Each scene shows the same named points in several views. A view is turned or mirrored, and shifted as a whole, has a little noise and may leave points out.

Scene 1
View 1
gono: [-13   3 -19   2 -10   2   2   3 -11   9   8  -7  -2   8 -20   5  -4 -10
 -10  15   6  -2  -6  17 -16]
duri: [-12  -8  -6   3  -4   0  -1   2  -5  -2   6  -7  -6   1   0  13  -5   0
 -10   1  -2  12  -6   1 -11]
Nev: [ -6 -12 -12   2  -4   1  -3   1 -10  -4   4  -9  -5  -7   3  11  -7  -1
  -7  -5  -3  17   1   4  -8]
doti: [-16  -4  13   4  -9  -1   2   3   6 -16   3 -14  -4   6   6   9   1  -4
  -4   7  -2  -3   0 -11 -21]
lapig: [-17  -5   3  -2 -10   2   5  10   0  -4  -2 -10  -2  18  14   4  -3  -6
  -8  13  -9   0   1   3 -23]
Rodaf: [ -8  -6 -21  -5 -11   7  -2  12 -16  13   6  -7   0   7  22   4 -21 -13
   3  11  -7   5   6  13 -19]
zas: [-23 -10  -2  -7  -7   3   8  16  -2   7  -6  -1  -7  35  27   9  -5   1
 -21  15 -19  10  -8  10 -21]
Dop: [-19  10   5   9 -11  -3   3  -4   3  -9  12 -14  -3   4 -32   7   6  -9
  -7  17  14 -16  -8  -3 -22]
les: [ -9  -8  -5   5  -6  -1   0  -2  -4 -10   3 -12  -4  -6 -13   9   1  -3
 -10  -2   2   9  -1   3 -10]
zav: [-19   5  11   6 -10  -2   1   0   5  -9  12 -13  -5   7  -7  12  -1  -6
  -3  15   5 -11  -6 -12 -24]
Bod: [ -5   1 -23   2 -14   5   0   4 -16   4   5 -14   4  -3 -12  -4  -8 -19
   2  12   6  -4   8  19 -17]
moke: [-15   0  11   6  -8  -2  -1   0   4 -12  12 -14  -4   1   2  13  -4  -4
   1   8   3  -6  -2 -16 -22]
vuku: [-10 -19 -22  -6  -3   4   4  10 -14   7  -9  -2  -6  12  13   7  -4   2
 -23  -3 -16  28  -3  24  -5]
megeb: [ -8  -1 -12   3 -11   2  -2   2 -10  -1   8 -13   0  -4  -6   5  -8 -12
   2   8   4  -2   4   6 -17]
Basu: [ -5  -9 -15   3  -6   1  -1   0 -11  -5   2 -12  -2  -9 -11   5  -3  -7
  -7  -2   2  10   3  11  -9]
tosug: [-15  -9   6   1  -6   0   4   4   2 -12  -3 -11  -6   8   5   8   3   0
 -13   3  -6   7  -1   0 -16]
viv: [-20   1  14   7  -8  -4   6  -1   8 -16   2 -13  -6  10 -16   9  10  -2
 -14  11   3  -6  -7  -6 -20]
bubi: [-14 -13  -5   0  -3   0   3   5  -4  -3  -2  -6  -8   9   4  11   0   3
 -19   0  -8  17  -6   8 -10]
View 2
doti: [ 11   1  -2  -7   5   2  -7   9  -3  -4  -3  -4   3   5  -2  11  -4  -1
   4 -14  13  10  -1   7   4]
Rodaf: [-25  -2   8 -18   1  -3  -5   1   2   1   9 -11   3  10   6 -22  14 -16
  14 -23  28  22   3  16  19]
les: [ 10  -8  -1  -7  13   5   2  12   5  14   8   2   1  -1  -8  -1   5 -13
   9 -12  25  -3   1  18   5]
Nev: [  5  -9   0  -6   5   3   3   6   7   7   9   3   4   5  -1 -10   9 -18
  10 -17  35   2  -1  17  14]
lapig: [ -9   2  10 -17   4   0 -11  10   2  -8  -1  -6   3   5   7  -3   4   0
   4 -16  14  10   1  11   3]
vuku: [-13 -12  22 -16   2   3  -3  12  21  -4  10   6   8   4  14 -27  18 -13
   4 -18  41 -11  -3  23   8]
zas: [-22  -7  22 -21  -5   1 -14  14  11 -23  -5   4  11   5  20 -13  10   1
  -2 -23  14   4  -1   8   2]
Bod: [-16   0   4 -19  17  -1  -1   7  -2  25  16 -15  -7  -2 -11 -14  12 -13
  19 -11  22  15   8  25   7]
duri: [  2 -12   1  -8   5   6   2  10   7   5   6   7   5   3  -1  -6   8 -16
   8 -19  26   0   0  14  10]
moke: [  9  -2 -10  -6   6   3  -4   7  -7   2  -2  -2   2   4  -6  13  -4  -8
   8 -17   9  16   1   5   8]
zav: [  6  -4  -9 -10  11   4  -4  11  -9   6  -3  -1   0  -1 -10  16  -4  -5
   9 -16  -1  15   4   5   2]
megeb: [ -4  -3  -2 -13  12   1  -1   7  -3  15   9  -8  -3   2  -8  -4   6 -13
  14 -15  19  13   5  17   9]
Basu: [  3  -7   1 -10  13   3   3   9   5  18  13  -2  -1   0  -8 -10  10 -16
  13 -12  31   0   2  22   8]
viv: [ 11  -5  -1 -12  14   7  -6  18  -2   5  -3   2   0  -6  -8  16  -3   1
   4 -11   1   0   3   9  -7]
gono: [-18 -12   6 -21  16   5   1  15   3  21  10   0  -3  -7  -9 -10  14 -13
  15 -17   8   6   9  20   1]
Dop: [  3  -8  -7 -15  21   8  -1  18  -7  22   2   0  -5 -11 -19  16  -1  -5
  12 -12  -8   8   8  11  -6]
tosug: [  8  -3   5 -10   6   3  -6  12   5  -5   0   0   4   3   3   2   1  -3
   2 -13  21  -1  -2  12   2]
View 3
zav: [ -6   1  -2  11 -14 -11  -7  -2  -3  -2   8   5  -5  13  17  -4   0  20
 -11   4  -8  -4   4  -1 -15]
doti: [-10   3  -1   8 -10 -13   4  -1  -3   2   4  -2   2  18   7  -4  -4   7
  -6   5  -6  -7   3  -1 -16]
megeb: [ -2  18  -4  13  -2  -1 -12  -5   6 -10  -1  -6   5  -1   8  -3  -9  10
 -12  10   4   0   3   2 -17]
viv: [-11  -2 -10   6 -11  -6   4   4  -4  -5   0   6   2  16  22  -2  -1  21
 -11   7 -13 -10  -5  -4 -17]
moke: [-10   5   1  14 -14  -9  -4  -3  -2   2   7  -1  -4  17  11  -5  -3  12
  -5   6  -4  -1   6   4 -13]
gono: [  3  18 -11  10   8   1 -13  -6   7 -22  -7   3   6 -11  16   1  -3  24
 -21  15   3  -5  -2  -4 -13]
Bod: [  5  24  -9  11   4   5 -23  -7  10 -19  -4  -7  10 -15   8  -3 -15   9
 -19   9   7   0  -1  -1 -23]
vuku: [ -4  24  -9   1  29  -9  20  -5   8 -18 -18 -11  22  -4  -9   7  -1   3
 -12  28  15 -12  -1  -5  -1]
tosug: [-10   7  -6   4   1 -11  12   1  -1  -4  -4  -4   8  14   4   0  -3   6
  -7  12  -2 -10  -2  -2 -12]
lapig: [  0   5  -3   1   6 -21   4  -5  -2  -4   2  -1   7   6  -1  -2  -1   4
 -14   7   1 -12   3  -9 -16]
bubi: [-10  14  -7   5  12  -8  17  -1   3 -10 -11  -5  13   9   2   4   1  10
  -9  21   5 -10  -1  -2  -3]
Nev: [-11  22  -4  13   6   0   7  -3   6  -8 -10 -11  11   7   1   1  -5   7
  -4  20   9  -1   4   7  -3]
Dop: [ -7   2 -11  12 -16   2 -13   2  -1 -11   1   8  -3   8  30  -3  -4  30
 -15   5 -13  -4  -5   0 -20]
duri: [-10  18  -4  12   5  -3   7  -3   5  -9  -8  -6   7   8   5   2  -2  12
  -7  20   6  -3   3   4  -3]
les: [-12  18  -9  12  -3   6   3   2   5 -11 -10  -7   9   8  12   1  -9  13
  -6  16   0  -2  -4   6 -11]
Basu: [ -8  24  -9  12   2   8  -3  -1   8 -14 -12 -10  12   0   8   1 -12   9
  -8  16   6   0  -3   6 -13]
Rodaf: [  8  24   3   9  16 -15 -11 -15   8 -10   2 -10   8 -11 -12  -4  -4  -1
 -16  13  18  -2  13  -4 -11]
zas: [  4   3  -1  -5  24 -33  18  -8  -3  -8   0   3  10   3  -9   2  11   6
 -19  17   7 -20   6 -18  -4]
View 4
viv: [ -2  -3  -8   1   5   2   6 -18  16 -11   1  -4 -20  12  -2  -6  13   2
   2  -3  10  -8  20  -5  -6]
duri: [  5  -7  -4   5  15  -3   5 -17   6  -7   3  -2  -7   2   4  17   2 -20
  -6  -1  -1   0  -2 -11  -8]
Rodaf: [ -1  -7  -1   6  11  -8  -9   2  -3  -6  -5   6  -4  11   4  23 -23 -23
 -20 -10 -10  18  -9 -12   6]
zas: [ 11 -14   6   6  24  -1  -5 -16  10 -12 -15 -18  -3  20   1  -7 -18 -19
 -11 -17  -5   8  -7   9  19]
megeb: [ -5  -1  -8   3   4  -5  -1  -4   3  -8   4   8 -12   8   2  18  -3  -7
 -11  -2   0   5   5 -17  -7]
lapig: [  2  -6   0   6  17  -1  -6 -13   6  -6 -11  -2 -14  13   1  -3 -14 -12
 -10 -11   0   6   4  -3   8]
vuku: [ 14  -9   6   5  35  -5  -1 -22   2  -9   4 -14  11   3   8  16 -12 -17
 -17  -3  -9   3 -26  -5   4]
moke: [ -4  -4  -8   6   1   1   3 -12   9  -4  -6   9 -27   7  -1   4   3 -18
   1  -5   6   1  23 -10  -8]
zav: [ -6  -5 -10   3  -4   1   3  -9  13 -10  -4   3 -24  14  -3   1   7 -10
   1  -7   7   0  24  -7  -5]
Dop: [-10  -2 -14  -3 -10  -2   7  -4  15 -17   8   1 -18  18  -3   6  18   9
   1  -2  10  -6  22 -12 -10]
doti: [ -2  -3  -5   7  11   2   0 -18   9  -2  -8   5 -25   7  -1  -4  -1 -12
  -1  -5   6  -1  19  -8  -4]
gono: [ -4  -5  -8  -3   0  -7   2   1   8 -20  11  -5   1  18   2  21   5   2
 -12  -4  -2   4  -5 -11  -2]
Bod: [-10   2  -7   0   2  -9  -5   5  -1 -12  12   8  -3  11   3  26  -7   6
 -20  -1  -3  10  -5 -21  -4]
bubi: [ 10  -8   0   5  24  -2   4 -23   8  -8   1  -9  -3   3   4   8  -1 -16
  -7  -2  -2  -2  -7  -5  -2]
Nev: [  5  -5  -3   7  18  -4   3 -18   2  -3   5   4  -7  -3   5  22  -2 -22
  -9   2  -2   2  -6 -15 -10]
View 5
zas: [  8  24  -5  19  -3  -7  -8   1  12  -4  -6  -5   7  27  16 -11  -1   4
   4  15   8 -12  -9  16  -2]
vuku: [ -2   8 -11  19 -33 -18 -14   5  15   5  -6  -5   3  23  -3  -6 -11  -5
 -12   1  -1  -6 -13  20   8]
lapig: [  1  16   4   2  -1  -3   1  -3  10   0 -14   4   6  13  14  -2  -3  -3
  10   5   2  -8  -8   6   6]
viv: [ -2  14   5 -21  15   8   1 -12  10  -5  -2   0   1   4   1  11   0 -12
   5 -13  -5 -13   2   0   2]
tosug: [-1 13  3 -6 -3 -4 -5 -6 12 -3 -8  2  0  9  2 -1 -1 -7  3 -8  2 -2  0  5
  7]
Basu: [-10  -2   0  -6 -20  -8  -1  -3   9  11 -14   6   0   6  -6   9 -12 -16
  -9 -11 -15  -4 -11   3  10]
bubi: [ -1  10  -5   3 -13  -8 -10  -3  13   2  -3  -2  -1  16  -3  -2  -3  -7
  -8  -6  -3  -4  -3  10   4]
megeb: [ -8   1   6  -7  -8  -2   6  -5   5  12 -20  10   2   6   5   9 -10 -14
  -2  -2 -15  -6 -13  -2   6]
duri: [ -4   4  -2  -3 -12  -8  -5  -5  10   7  -9   5  -3  13  -3   0  -2 -11
 -12  -6 -10  -1  -5   2   2]
Dop: [ -6   6   6 -26  18  14  11 -13   3   3  -6   2   3   0   2  23  -7 -18
   0 -11 -20 -21  -7  -5  -2]
gono: [ -5   2  -2  -2  -6   2   6  -3   4  11 -10   0   5  11   3  17 -16 -15
  -9   1 -22 -23 -21   5  -1]
les: [ -8   1   1 -12 -11  -4  -2  -6  10   6  -8   5  -2   5  -7   8  -6 -15
  -8 -15 -12  -3  -4   1   8]
Nev: [ -7   1   0  -2 -21 -12  -5  -4   9  10 -14   8  -4  11  -4  -1  -3 -12
 -12  -7 -10   6  -6   1   6]
Bod: [-11  -4   5  -2 -16  -3  10   0   3  17 -24   9   8   3   5  17 -21 -17
   0   1 -20 -15 -24   3  11]
moke: [ -4  10  11 -17  10   2   4 -13   6   3 -15  12  -3   6   9   3   5 -10
   3  -4  -8   3   2 -10   0]
zav: [ -2  12   9 -18  17   8   7 -13   5   2 -11   8   0   6   9   9   2 -11
   4  -2 -10  -8  -2  -7  -3]

In a view up to two points have been moved. Name them for each view, in the order of its rows, or write -.
view 1 -> duri, megeb
view 2 -> zav
view 3 -> Nev, Dop
view 4 -> lapig
view 5 -> -
